Each row is a point on a landscape with many valleys, with its height.
From any point a ball rolls to the lowest of the 2 points nearest to it. It stops when none of these is lower. Distance is the straight distance between rows; heights are no part of it.
(111): 95 122 128 149 96 119 120 40 126 195 171 133 131 116 65 122 96 135 133
 134 104 147 136 68 137  height 159
(540): 152 180 70 137 113 137 88 75 104 127 93 155 138 129 125 93 154 160 154
 112 120 140 172 87 173  height 438
(1920): 176 127 133 70 113 128 173 133 153 126 91 211 87 157 119 131 102 116 133
 143 112 90 143 156 169  height 566
(2248): 157 155 117 130 146 93 175 148 142 127 161 118 120 140 85 162 152 118
 123 219 85 164 127 135 123  height 397
(1844): 113 154 151 66 118 150 132 162 146 112 123 87 147 102 121 155 210 59 138
 154 126 108 68 170 148  height 358
(865): 81 69 141 172 131 180 104 124 174 121 139 157 119 89 144 106 145 103 147
 108 176 137 111 124 121  height 374
(1910): 118 96 99 150 116 139 167 126 94 88 114 118 116 124 54 104 157 156 183
 151 99 179 149 153 137  height 533
(1633): 102 164 55 132 120 37 142 67 127 120 175 139 116 136 113 130 164 159 125
 170 73 141 178 138 134  height 472
(39): 85 105 58 146 153 180 130 183 107 75 153 113 137 129 141 178 130 133 119
 121 122 87 165 158 109  height 633
(1935): 104 154 92 77 121 137 146 115 111 113 149 190 107 142 137 107 103 187
 192 144 81 115 135 156 107  height 461
(829): 118 160 72 71 121 120 120 114 79 95 97 179 113 119 121 73 102 227 179
 127 111 101 129 145 123  height 413
(2256): 99 152 133 94 174 133 147 127 145 143 131 140 131 181 160 141 165 65 157
 160 58 109 152 143 143  height 609
(627): 133 88 92 132 122 105 175 159 80 90 136 79 121 104 118 111 113 157 84
 120 151 83 158 137 138  height 151
(1028): 112 171 116 47 138 115 178 124 108 150 155 131 143 135 132 126 109 154
 115 164 46 84 96 136 115  height 388
(1037): 148 137 105 114 132 39 78 80 112 123 145 130 124 154 95 45 101 164 181
 136 77 165 176 115 156  height 362
(573): 173 131 179 122 90 175 107 212 129 123 150 53 147 136 151 173 104 73 122
 76 170 104 109 120 111  height 220
(1864): 168 168 173 107 119 173 140 144 113 166 126 143 97 152 163 171 69 136
 109 126 141 111 78 98 159  height 455
(1636): 122 113 122 146 81 191 93 155 109 151 163 54 171 103 115 142 80 177 125
 101 132 144 87 144 92  height 412
(871): 149 178 95 108 162 88 110 150 134 95 128 167 113 117 66 83 151 170 121
 172 66 188 149 103 116  height 297
(2371): 121 124 97 145 114 94 104 48 143 122 101 197 107 124 162 116 121 159 149
 137 192 132 135 156 157  height 540
(2389): 114 151 166 128 166 97 123 160 141 135 144 115 176 94 162 142 158 133 62
 124 140 137 84 109 54  height 422
(209): 146 137 100 201 123 150 104 137 88 124 114 90 137 127 73 169 103 209 135
 142 162 208 113 126 122  height 328
(628): 125 154 127 145 124 157 81 158 129 96 94 78 125 159 166 192 171 75 140
 89 161 121 110 142 184  height 38
(2246): 105 114 173 196 192 113 159 120 112 117 83 134 94 104 103 125 147 143
 121 117 191 131 95 85 151  height 309
(1216): 87 94 149 144 78 164 159 75 129 181 188 117 138 108 88 147 104 127 123
 132 113 134 107 131 113  height 223
(278): 131 76 149 145 129 108 133 103 106 141 88 86 123 96 95 76 122 139 145 99
 180 109 88 131 158  height 607
(1708): 157 109 90 136 90 131 115 104 167 123 188 132 131 101 105 115 149 92 106
 187 153 150 149 134 126  height 308
(124): 129 143 86 159 142 136 101 68 103 115 63 156 142 120 80 86 171 169 135
 103 144 167 122 84 171  height 393
(1923): 128 150 206 135 133 126 121 148 139 148 91 139 148 130 152 163 166 112
 91 108 117 165 104 124 76  height 402
(1822): 142 139 106 90 90 151 93 104 123 154 142 118 150 124 146 97 93 154 144
 138 139 133 96 144 123  height 65
(1092): 124 128 111 79 124 201 127 174 115 109 128 171 120 98 132 125 69 168 109
 112 141 105 124 140 93  height 606
(1531): 144 62 149 148 105 93 152 129 130 107 136 99 133 126 55 85 140 115 164
 148 109 181 170 170 95  height 507
(2359): 129 144 123 123 193 145 109 154 127 95 116 136 126 103 69 60 174 134 141
 141 99 191 129 96 138  height 237
(2185): 136 116 197 180 191 115 135 130 139 123 86 148 91 104 150 120 178 92 111
 89 181 109 86 63 131  height 288
(1088): 119 154 149 163 156 120 139 113 98 155 130 151 124 170 122 125 105 148
 170 147 84 174 159 112 130  height 197
(1579): 148 110 143 160 130 129 188 157 110 141 192 103 114 157 126 185 97 79
 103 137 101 121 196 117 134  height 204
(1893): 91 138 78 150 149 185 121 150 136 89 161 149 122 130 148 183 126 167 124
 155 140 144 126 171 84  height 605
(2013): 147 121 131 118 129 51 125 77 173 141 102 185 101 155 149 106 110 122
 128 160 152 129 137 152 154  height 524
(323): 151 108 153 107 152 131 145 133 153 132 101 192 97 152 125 83 115 91 157
 113 90 130 180 117 150  height 582
(761): 144 140 79 119 100 66 163 95 120 117 155 94 139 139 139 174 152 110 66
 177 112 88 158 145 139  height 410
(2110): 178 131 139 109 134 137 148 165 132 122 99 110 143 142 110 97 139 100
 128 138 88 147 171 129 125  height 441
(818): 117 133 153 79 168 120 139 156 137 143 136 160 133 113 162 115 111 92 58
 105 104 74 104 81 87  height 445
(2151): 137 95 157 109 93 67 121 41 178 183 88 146 136 104 108 98 138 89 106 124
 157 126 87 87 144  height 555
(292): 160 152 181 141 137 148 188 153 99 132 68 138 103 144 88 162 151 112 123
 137 104 151 119 107 180  height 475
(1361): 123 97 173 206 155 117 200 151 103 133 170 97 113 140 90 163 118 94 140
 153 120 153 169 127 132  height 244
(917): 145 186 117 111 158 141 163 154 94 134 139 162 106 135 159 171 78 170 83
 155 138 89 109 85 139  height 477
(944): 153 146 90 131 127 101 184 106 86 138 146 160 95 123 83 87 83 190 155
 137 95 101 168 84 170  height 235
(1015): 181 143 165 130 122 105 140 126 167 169 161 117 124 124 93 137 128 77 91
 175 128 138 94 67 157  height 525
(2374): 152 145 160 143 117 192 102 113 144 169 152 131 117 144 134 161 73 117
 168 145 158 142 91 124 162  height 435
(1097): 124 111 160 130 68 149 135 79 166 191 169 174 138 126 113 153 92 110 90
 148 117 143 106 118 115  height 268
(1651): 96 92 129 165 106 135 124 100 131 150 161 69 156 82 130 147 144 143 96
 100 176 109 80 123 119  height 480
(1256): 126 165 125 63 165 157 117 162 124 124 112 127 156 160 164 108 147 77
 107 102 77 79 125 94 113  height 471
(1687): 157 125 111 104 95 82 161 159 105 103 112 74 148 145 140 170 143 71 63
 124 122 73 175 143 122  height 376
(1470): 111 175 115 107 217 136 107 138 106 112 107 143 134 128 135 84 174 141
 117 132 78 159 124 84 126  height 168
(1593): 91 148 169 146 182 80 102 93 156 156 109 156 134 159 116 112 155 108 154
 141 70 200 143 93 133  height 141
(1630): 162 211 96 133 148 135 78 127 130 137 148 125 135 186 197 177 126 130
 183 174 145 113 136 137 159  height 553
(1585): 122 98 127 99 57 109 139 95 164 169 182 148 125 135 151 150 118 80 106
 142 109 108 145 140 125  height 301
(1958): 125 205 71 161 140 132 113 98 111 139 139 143 123 150 171 157 146 169
 144 160 145 99 120 107 184  height 579
(1444): 124 131 145 136 113 106 97 92 118 122 65 149 121 133 191 144 116 159 141
 108 208 117 98 176 141  height 557
(199): 125 147 72 129 109 91 118 78 106 103 113 177 114 109 92 91 125 226 152
 150 130 155 150 138 128  height 354
(1111): 117 130 109 110 180 81 140 102 126 127 163 169 94 118 112 65 101 136 129
 144 94 103 157 103 179  height 296
(2061): 127 40 118 143 58 162 84 127 152 107 133 125 151 88 111 107 108 137 116
 78 173 150 157 143 102  height 554
(1067): 103 83 101 149 149 177 96 160 130 87 83 121 122 119 137 99 111 173 189
 78 153 124 106 173 124  height 450
(465): 150 160 109 103 154 182 128 181 98 105 93 126 136 177 129 122 140 117
 165 137 77 147 184 124 121  height 469
(1089): 137 120 138 95 69 109 148 146 136 154 167 71 160 151 160 160 132 58 113
 134 86 99 173 169 106  height 341
(1261): 157 168 155 153 134 129 95 154 143 144 149 52 154 119 145 169 143 117 78
 142 176 131 56 86 113  height 500
(1723): 133 195 76 87 106 123 156 85 100 154 146 139 148 121 124 131 129 187 91
 168 79 99 112 102 148  height 430
(520): 133 130 160 173 149 111 169 179 140 137 169 105 139 148 129 181 158 76
 64 133 99 145 181 101 92  height 153
(1136): 108 94 164 149 141 200 119 185 112 114 98 123 153 137 112 106 170 102
 183 100 114 175 154 156 85  height 352
(1701): 166 110 205 148 112 128 167 160 115 146 127 75 131 121 120 123 167 65
 115 72 146 104 109 78 133  height 211
(2221): 105 109 175 212 182 105 165 108 96 147 128 99 110 126 72 143 136 131 132
 146 165 165 112 103 146  height 281
(2022): 181 128 87 164 131 131 67 119 163 118 140 118 124 163 178 136 133 75 140
 149 186 139 164 107 155  height 312
(1008): 118 112 101 144 198 100 126 163 115 90 140 114 119 150 143 109 123 117
 174 151 138 131 175 175 107  height 145
(593): 126 87 195 145 101 57 174 87 130 147 92 162 107 117 130 156 118 109 84
 88 162 97 107 120 140  height 340
(10): 121 115 91 190 102 160 63 85 143 172 165 81 160 138 136 163 74 171 175
 121 168 163 123 133 126  height 154
(2155): 134 116 114 123 146 132 102 113 133 134 147 133 98 139 201 112 81 117
 143 119 183 61 118 127 157  height 291
(1526): 119 94 118 157 152 98 149 166 97 81 121 100 113 99 147 152 124 134 91
 103 200 80 135 153 110  height 218
(356): 116 108 100 167 140 159 104 150 104 116 133 103 120 104 146 139 54 214
 167 106 149 111 91 161 120  height 408
(214): 174 165 136 54 127 137 136 153 156 112 104 168 105 129 136 135 121 111
 125 181 145 103 83 156 158  height 548
(708): 161 122 120 129 171 50 94 128 117 104 109 103 126 138 119 46 118 124 151
 117 108 159 191 117 153  height 336
(969): 145 106 180 97 135 121 94 114 162 180 140 142 127 134 145 54 85 85 147
 100 95 144 128 77 132  height 190
(454): 104 153 77 164 129 189 88 116 139 106 113 147 119 88 136 187 125 182 134
 133 174 113 43 135 180  height 653
(664): 158 152 102 84 94 74 140 101 147 138 154 183 128 144 128 125 89 176 146
 175 93 139 155 160 107  height 495
(1018): 129 91 110 138 104 103 122 71 147 132 159 150 113 74 27 55 121 125 97
 125 134 149 147 77 145  height 198
(557): 173 114 167 135 139 113 140 177 172 117 170 131 103 156 152 168 103 48
 131 150 170 125 169 150 136  height 203
(343): 178 110 204 159 121 78 140 154 153 129 127 83 108 142 138 140 148 54 143
 73 195 109 130 121 117  height 248
(711): 125 169 34 136 119 146 87 93 128 104 142 164 137 158 144 119 165 118 151
 123 110 127 218 103 153  height 488
(551): 156 144 115 121 113 83 126 64 119 160 133 159 115 127 142 84 75 153 98
 96 133 106 143 70 160  height 267
(1428): 121 180 151 116 168 89 178 126 84 140 92 110 125 148 108 137 143 176 141
 175 77 152 82 123 137  height 206
(344): 205 131 179 107 125 121 124 215 181 116 156 134 120 157 153 151 122 39
 111 129 165 111 145 127 75  height 233
(1003): 103 122 156 107 121 87 119 94 123 174 97 151 148 138 156 120 109 142 71
 59 64 134 146 105 104  height 382
(539): 114 159 118 130 170 121 160 152 125 133 157 154 116 135 137 178 106 152
 48 148 104 135 128 87 91  height 498
(767): 116 104 206 127 164 132 133 122 150 189 147 140 111 152 174 106 124 55
 127 88 95 121 123 49 110  height 221
(826): 135 124 84 134 121 149 96 153 121 72 46 118 131 130 136 148 129 190 190
 110 160 140 120 206 135  height 490
(369): 121 159 118 137 142 193 76 175 121 115 109 82 151 188 177 206 155 84 159
 122 125 149 148 159 133  height 155
(1359): 136 96 144 127 95 85 151 103 123 157 129 178 110 120 112 123 45 191 79
 112 119 141 156 134 98  height 327
(1330): 112 105 78 145 110 133 110 107 124 89 87 95 148 113 126 113 190 142 173
 126 151 157 129 186 144  height 502
(1183): 160 141 90 160 108 201 93 147 127 129 142 76 155 118 97 134 117 176 138
 146 127 166 97 115 135  height 372
(806): 114 161 92 166 172 111 137 81 129 121 133 167 105 109 146 167 150 153
 104 170 180 108 90 125 162  height 604
(1776): 124 116 72 123 73 145 126 65 114 108 87 135 140 107 145 146 164 148 95
 96 165 89 123 141 177  height 466
(1503): 107 156 126 93 175 150 149 204 97 81 125 108 157 176 143 161 161 80 132
 147 112 95 140 164 90  height 489
(1241): 131 115 125 92 89 200 126 153 136 130 163 89 146 112 76 98 147 113 148
 144 73 157 118 141 105  height 205
(674): 109 137 149 84 182 126 112 187 136 101 121 107 160 180 178 130 136 61
 129 123 120 53 139 134 71  height 493
(2005): 168 98 199 130 115 127 157 151 170 154 118 158 108 116 83 124 128 77 113
 150 151 122 93 116 143  height 536
(1563): 92 113 153 152 127 218 116 183 134 97 102 119 142 110 117 165 195 117
 157 90 153 150 112 172 105  height 404
(2286): 156 171 105 148 140 101 115 132 147 129 169 109 149 168 122 151 157 111
 124 207 89 193 177 123 115  height 370
(1068): 105 78 173 98 135 75 153 133 166 135 104 153 128 103 135 67 142 109 138
 107 118 109 134 179 101  height 355
(1725): 110 117 117 130 149 138 144 124 90 99 93 105 133 117 134 126 178 119 99
 95 124 112 138 106 143  height 243
(1954): 112 102 193 116 97 101 192 153 129 111 128 152 80 125 140 184 104 109 86
 100 189 77 110 165 131  height 307
(340): 133 95 100 111 113 208 83 178 155 114 143 139 149 75 148 133 93 177 90
 118 163 117 90 153 81  height 587
(488): 52 140 161 107 172 140 178 141 106 130 118 126 120 121 163 160 156 121
 121 125 107 80 95 157 123  height 359
(2386): 164 104 149 170 169 86 115 154 131 121 130 60 119 125 164 98 152 65 142
 97 178 87 144 77 150  height 280
(1600): 168 177 125 174 153 105 90 123 158 129 143 132 132 179 167 157 149 67
 140 182 125 171 185 125 141  height 343
(1023): 111 86 112 123 72 129 85 74 159 131 120 158 152 91 127 89 137 139 89 86
 157 147 145 119 97  height 537
(255): 184 158 167 144 107 134 138 151 134 149 127 100 140 117 115 155 152 96
 47 129 168 135 81 59 122  height 514
(2240): 127 184 95 136 135 124 113 97 109 136 122 128 140 107 99 144 104 240 132
 188 153 154 48 120 127  height 399
(390): 95 152 193 110 138 85 181 93 118 164 80 152 115 136 116 176 124 158 117
 161 105 134 49 146 129  height 251
(1915): 104 152 105 158 163 145 121 129 100 128 110 102 140 90 127 136 126 215
 95 137 146 140 46 113 131  height 409
(691): 87 140 171 103 199 116 112 131 153 147 111 177 128 140 148 82 141 128
 146 125 59 158 122 117 108  height 82
(676): 121 106 199 121 135 190 132 190 109 146 117 90 130 136 122 106 121 110
 206 111 112 141 120 171 126  height 306
(1702): 94 98 141 143 127 120 88 88 155 123 81 138 156 104 120 98 178 146 170
 130 155 192 102 175 85  height 530
(89): 135 137 192 97 104 131 142 155 171 128 118 111 125 121 142 142 203 20
 141 114 150 100 83 159 131  height 400
(1094): 139 156 182 123 150 156 94 193 161 128 138 130 119 144 179 180 98 106
 107 128 177 128 86 120 90  height 468
(2183): 102 146 65 143 163 167 91 125 155 92 105 149 109 106 181 177 156 140 127
 137 172 93 88 147 156  height 628
(284): 82 105 167 136 93 115 190 96 87 161 150 62 149 130 89 154 132 121 130
 142 80 138 116 142 111  height 278
(878): 79 120 100 140 98 112 145 57 91 141 137 126 111 103 124 119 67 220 127
 123 140 93 108 138 137  height 411
(2383): 183 142 130 99 94 64 132 116 149 131 115 158 115 151 135 153 95 147 144
 185 168 135 123 194 140  height 513
(700): 119 79 141 178 111 163 90 161 142 157 162 26 176 100 129 140 104 136 172
 97 145 112 75 162 120  height 442
(22): 138 168 138 99 173 157 144 154 158 104 89 212 115 144 137 145 159 103
 115 170 124 141 125 131 127  height 528
(654): 95 85 75 98 99 170 92 131 122 104 124 106 152 121 143 116 156 125 169
 111 117 112 145 190 117  height 463
(2044): 137 133 84 144 143 115 166 148 62 119 159 68 122 114 76 118 96 204 107
 144 114 125 132 109 132  height 44
(1927): 146 153 142 176 162 161 55 171 166 128 159 81 144 110 154 176 103 140
 110 153 177 162 58 126 115  height 484
(1611): 139 113 82 101 120 133 128 127 99 123 164 121 124 132 110 85 92 120 96
 92 85 95 199 75 165  height 219
(2242): 153 112 101 174 123 155 79 139 163 113 148 105 126 147 174 166 91 115
 184 131 181 124 165 159 151  height 274
(76): 109 114 217 120 158 69 153 127 155 145 99 149 133 101 142 110 177 94 137
 108 153 97 63 164 106  height 326
(1756): 121 99 185 91 89 102 125 87 163 177 95 112 182 115 106 89 187 91 149 116
 96 154 101 146 108  height 353
(1966): 133 147 116 99 118 148 129 162 96 115 112 143 132 178 161 179 79 144 123
 129 138 129 182 171 102  height 294
(2158): 92 140 96 73 126 97 166 127 91 103 100 156 133 195 146 160 114 136 141
 134 48 106 185 169 96  height 561
(1835): 150 143 60 154 77 155 131 104 139 124 190 130 125 120 106 155 129 144
 141 170 162 120 140 138 150  height 360
(1791): 129 145 171 132 129 87 158 139 112 175 70 156 141 194 148 176 120 134
 107 109 77 163 144 137 127  height 401
(2184): 135 150 91 166 135 120 128 138 128 102 160 104 119 98 89 151 104 206 152
 201 176 146 57 166 126  height 364
(580): 89 127 95 132 182 100 97 115 108 110 116 94 135 146 191 113 130 118 159
 125 133 116 143 151 123  height 207
(2159): 138 116 48 138 143 107 99 125 104 86 150 108 123 131 156 102 113 108 97
 81 136 101 205 79 145  height 279
(965): 116 113 155 166 111 211 125 194 134 105 131 123 134 104 85 188 143 142
 138 140 148 186 100 167 96  height 447
(1650): 128 142 49 114 73 162 117 100 135 121 151 120 134 100 144 163 143 131 99
 140 150 80 112 142 180  height 418
(1221): 141 116 174 118 113 158 118 194 114 140 148 52 158 145 149 132 119 85
 170 95 138 113 133 164 102  height 263
(931): 101 128 201 128 155 163 170 146 125 125 119 162 93 106 91 148 105 150
 136 151 151 142 72 141 124  height 332
(1042): 133 146 137 109 97 179 138 123 114 164 110 212 128 171 156 156 69 157
 117 96 100 141 159 108 111  height 346
(2010): 156 94 146 145 111 46 117 76 181 169 95 205 115 152 107 112 114 113 114
 120 130 172 160 108 148  height 534
(1124): 159 107 141 147 146 113 141 197 145 104 188 98 124 101 97 128 107 138
 106 183 146 149 146 145 79  height 298
(168): 122 106 184 149 184 141 147 135 137 135 122 142 91 124 141 89 165 71 122
 79 127 119 127 29 133  height 254
(949): 156 144 83 107 93 164 167 124 67 129 132 123 124 131 87 106 107 164 112
 99 97 98 164 90 169  height 130
(481): 84 135 107 105 112 75 183 85 119 139 120 190 106 169 145 173 139 157 140
 152 62 114 163 172 129  height 539
(44): 93 108 144 164 130 183 97 110 140 140 158 155 115 139 163 148 124 105
 152 108 135 139 136 110 135  height 407
(1998): 139 156 114 180 131 126 137 123 83 127 163 144 115 153 69 113 78 192 139
 135 93 198 178 58 122  height 255
(431): 166 159 162 92 151 170 111 166 166 126 129 136 91 161 198 155 129 64 109
 134 162 79 96 75 126  height 448
(1944): 117 105 150 129 89 107 162 81 106 164 90 97 154 129 87 113 154 115 131
 116 78 146 129 129 137  height 318
(1275): 121 114 161 73 156 79 113 141 159 132 128 178 117 103 156 69 96 122 60
 67 93 105 114 61 95  height 429
(426): 104 124 107 94 111 149 131 121 158 131 184 148 115 112 84 89 140 123 146
 158 54 153 150 120 116  height 88
(385): 187 119 174 117 101 130 158 159 107 132 74 108 112 114 109 97 145 100 90
 83 162 95 98 82 164  height 160
(1010): 138 146 117 114 157 212 114 144 137 116 109 193 106 122 121 115 163 120
 155 152 134 149 120 118 140  height 503
(1114): 145 112 120 150 82 149 125 144 164 131 170 147 142 140 126 165 149 58 69
 126 111 150 184 108 97  height 212
(1632): 151 116 121 134 171 177 118 196 136 95 151 115 105 169 154 148 132 52
 177 141 152 105 163 146 134  height 144
(389): 119 127 104 216 114 166 79 123 156 129 163 68 142 136 123 195 105 140
 176 141 171 163 116 164 171  height 215
(1483): 133 145 105 129 77 85 103 44 110 172 161 145 133 121 78 90 63 189 126
 128 103 119 149 73 132  height 217
(1001): 139 98 71 144 136 123 104 123 143 111 167 86 107 121 185 130 120 90 98
 108 174 66 138 103 158  height 330
(2025): 77 141 82 131 124 83 158 61 123 130 153 126 127 132 149 129 174 120 164
 162 87 111 153 174 142  height 506
(1757): 126 119 139 101 150 92 145 115 115 130 120 118 116 152 184 120 102 109
 143 123 138 77 143 172 145  height 253
(861): 161 151 121 98 114 106 202 166 127 120 125 148 107 141 94 168 119 127 88
 182 78 120 141 137 129  height 425
(661): 134 146 133 126 167 125 167 152 75 118 126 82 114 129 107 118 118 158
 166 164 108 132 113 146 140  height 146
(1539): 158 173 75 143 135 137 115 117 116 135 150 118 133 189 156 126 137 112
 193 144 108 115 190 128 174  height 527
(1263): 87 154 195 114 129 122 173 157 101 118 98 102 127 103 120 181 174 113 95
 102 152 92 67 167 118  height 403
(1474): 145 90 147 104 122 139 169 107 133 145 105 185 88 114 105 65 122 87 133
 89 100 100 152 80 187  height 594
(1501): 66 100 156 116 143 127 153 113 99 121 97 125 145 110 154 107 186 94 124
 73 106 84 122 141 120  height 304
(2179): 96 111 121 127 146 122 123 169 132 111 171 87 168 82 133 118 155 130 67
 113 130 119 127 121 48  height 443
(1308): 153 132 142 122 101 68 69 54 165 172 89 143 156 138 114 89 135 104 116
 115 122 178 147 72 142  height 543
(34): 124 126 125 113 94 119 156 130 92 117 127 155 102 138 134 155 51 207 101
 134 145 124 144 173 95  height 333
(1065): 101 122 137 167 190 144 118 94 120 108 94 176 106 104 112 80 131 143 139
 103 147 159 121 73 165  height 348
(1900): 99 101 96 193 113 147 80 54 125 157 153 113 137 122 91 117 93 149 166
 111 158 159 141 90 145  height 80
(1217): 126 96 132 124 146 110 96 76 117 159 126 92 128 107 99 53 73 157 187 128
 160 121 88 113 169  height 618
(620): 128 104 109 167 116 109 137 150 134 109 180 75 124 109 94 138 113 150
 145 189 175 144 105 172 109  height 331
(2150): 138 109 98 100 120 118 125 118 116 110 98 100 131 94 138 98 94 181 147
 108 181 74 86 168 171  height 590
(148): 83 100 82 125 62 147 117 53 123 126 101 165 131 116 123 102 150 135 134
 100 120 127 143 148 141  height 508
(746): 162 157 127 102 172 126 205 162 107 113 92 148 90 152 91 151 152 108 116
 169 94 115 159 113 171  height 451
(336): 138 150 185 109 122 142 112 130 177 141 137 125 99 134 188 148 166 39
 129 127 153 100 62 101 143  height 428
(1145): 105 115 152 151 104 159 134 165 140 136 173 48 150 87 105 179 123 130
 116 139 173 111 53 147 138  height 473
(1122): 135 134 149 143 127 107 158 153 105 89 109 118 85 129 137 185 121 118
 100 112 210 93 107 157 168  height 269
(332): 147 122 134 129 181 80 105 129 122 120 97 84 138 121 152 51 170 80 149
 105 132 120 156 93 161  height 310
(1239): 117 169 78 56 125 121 152 124 125 120 98 166 139 184 151 157 151 90 153
 157 68 79 146 169 131  height 586
(833): 164 151 161 137 74 196 88 176 155 126 123 70 116 148 143 173 141 56 149
 93 161 136 99 118 176  height 150
(196): 136 151 147 83 129 72 121 99 168 148 95 117 159 116 145 82 190 88 140
 171 106 129 88 134 141  height 383
(139): 115 161 81 119 149 62 135 103 124 120 167 104 144 115 131 118 140 152 91
 173 113 140 131 142 105  height 440
(290): 159 154 88 79 76 155 89 95 113 126 83 111 155 109 104 84 148 177 153 141
 125 147 83 135 150  height 169
(1358): 126 125 69 198 134 183 139 138 87 96 132 118 109 129 117 173 100 174 127
 107 162 105 149 128 170  height 679
(96): 113 147 159 73 154 125 191 199 124 122 116 129 131 152 95 159 152 96 119
 161 54 111 123 157 92  height 456
(1392): 101 173 87 136 98 76 93 59 127 117 155 182 129 130 102 97 137 211 211
 170 94 178 144 119 112  height 290
(1380): 78 101 105 111 109 142 77 119 114 131 155 97 161 121 141 74 150 123 137
 73 75 142 177 135 100  height 416
(75): 81 119 93 124 127 119 152 90 95 117 141 159 108 90 90 95 127 200 116 130
 106 131 112 121 126  height 405
(1738): 157 109 113 115 100 65 149 104 132 146 114 172 118 153 156 142 78 146 68
 110 130 118 174 109 122  height 302
(524): 160 161 112 100 131 30 91 110 132 106 147 153 122 131 60 61 104 186 113
 155 55 189 155 108 122  height 334
(52): 128 82 126 146 116 143 99 125 194 125 182 151 131 88 147 97 142 80 116
 144 181 127 123 137 113  height 342
(1373): 87 121 150 170 133 144 139 148 122 114 123 91 138 72 149 185 169 119 86
 65 185 79 53 124 131  height 446
(2236): 82 147 111 82 181 123 166 132 96 140 181 121 111 124 131 92 106 157 150
 139 52 96 142 116 139  height 344
(143): 153 110 102 107 146 152 92 171 162 87 142 152 117 142 146 94 109 83 174
 148 142 129 175 149 113  height 56
(2405): 160 70 139 142 108 93 119 92 150 155 144 96 117 81 70 74 100 87 95 109
 176 103 124 55 137  height 143
(667): 135 167 120 144 131 179 119 176 95 124 127 81 123 173 160 197 89 139 134
 116 129 121 133 138 157  height 238
(1416): 144 89 142 115 61 162 124 138 164 127 145 154 147 123 103 123 142 77 121
 124 114 157 184 149 84  height 256
(2267): 126 74 131 123 109 116 86 119 157 114 90 112 132 94 169 120 121 144 152
 98 206 88 77 182 139  height 573
(1164): 146 139 166 127 94 154 127 125 133 155 73 165 142 167 147 171 127 104 99
 93 109 158 143 118 105  height 379
(1763): 126 148 94 104 135 213 103 158 134 107 100 137 145 130 136 130 196 92
 144 134 107 147 149 138 120  height 467
(1986): 130 115 111 82 71 174 105 141 132 136 127 175 139 151 143 118 101 120
 116 90 87 147 185 151 86  height 303
(822): 134 130 158 86 97 172 92 99 138 170 105 123 150 121 146 76 108 122 137
 109 99 136 86 99 133  height 142
(2230): 112 93 156 140 137 105 166 165 116 106 135 99 150 88 87 108 167 138 110
 100 131 132 125 171 52  height 470
(1552): 75 92 149 101 125 73 119 99 123 136 135 155 124 103 116 75 118 131 70 41
 71 117 155 92 112  height 406
(2237): 78 68 146 117 147 97 114 127 136 113 145 129 131 116 133 54 127 105 152
 95 102 121 170 148 113  height 381
(158): 139 79 146 130 89 93 149 145 135 114 139 92 171 86 68 72 186 104 117 108
 130 147 164 166 76  height 491
(1036): 148 130 142 90 90 186 134 162 129 117 125 75 139 102 82 139 166 113 154
 155 137 132 83 181 143  height 293
(2015): 174 97 153 142 105 145 116 96 145 138 107 133 111 104 108 90 132 78 105
 102 177 113 113 47 161  height 96
(1616): 132 79 121 155 95 190 66 180 174 108 152 126 160 99 143 137 102 126 126
 102 179 154 120 166 75  height 570
(1318): 127 134 124 143 128 136 150 110 80 133 138 134 110 131 149 147 50 224
 168 125 151 102 106 145 146  height 373
(1481): 111 108 70 151 137 169 147 132 102 103 149 141 98 130 136 144 127 139
 148 120 133 95 196 135 151  height 658
(637): 187 148 149 138 117 75 134 124 109 143 72 103 127 168 131 131 113 133
 116 132 113 148 145 125 145  height 420
(2396): 100 155 94 130 114 115 121 70 155 132 170 212 115 137 96 114 137 152 174
 162 56 182 162 116 124  height 208
(441): 166 126 139 108 157 101 127 194 173 107 156 141 145 122 133 113 120 87
 84 164 130 132 155 131 62  height 266
(2173): 100 124 195 115 141 112 180 120 147 146 108 147 119 103 104 120 172 133
 132 150 111 136 57 153 127  height 292
(1793): 83 137 79 133 147 149 107 123 75 110 82 86 160 120 156 113 142 183 116
 76 115 114 116 122 129  height 315
(1971): 92 170 119 132 162 148 116 153 80 118 81 81 163 117 145 149 160 191 99
 124 104 141 79 133 95  height 371
(1348): 70 140 83 109 147 162 114 120 118 98 130 184 130 135 155 134 133 168 111
 108 110 137 161 133 88  height 577
(58): 92 131 119 114 133 97 131 107 129 105 89 158 130 119 129 113 177 157 125
 137 104 170 136 157 82  height 551
(1156): 138 134 137 176 117 127 131 120 88 165 141 106 126 142 84 141 46 203 130
 128 147 183 130 89 102  height 295
(1456): 130 100 203 110 122 71 150 102 140 168 74 162 133 135 166 116 119 115 90
 64 124 110 100 115 100  height 361

Where does a ball stop that starts at each point below?
(1145) | (691)
(746) | (1900)
(806) | (520)
(255) | (426)
(1503) | (1900)
(2256) | (2044)

For each start below, name every point that the ball comes to, in order.
(1893) | (1348) (58) (1702) (1330) (654) (1380) (2237) (1068) (76) (2173) (390) (1428) (661) (2044)
(674) | (1256) (818) (1275) (1552) (1003) (1456) (593) (1954) (1122) (1526) (627) (2044)
(1015) | (255) (1261) (1927) (1094) (431) (336) (89) (1844) (1036) (1241) (426)
(2183) | (806) (1958) (1630) (1539) (711) (540) (124) (1065) (2246) (2221) (1361) (1579) (520)
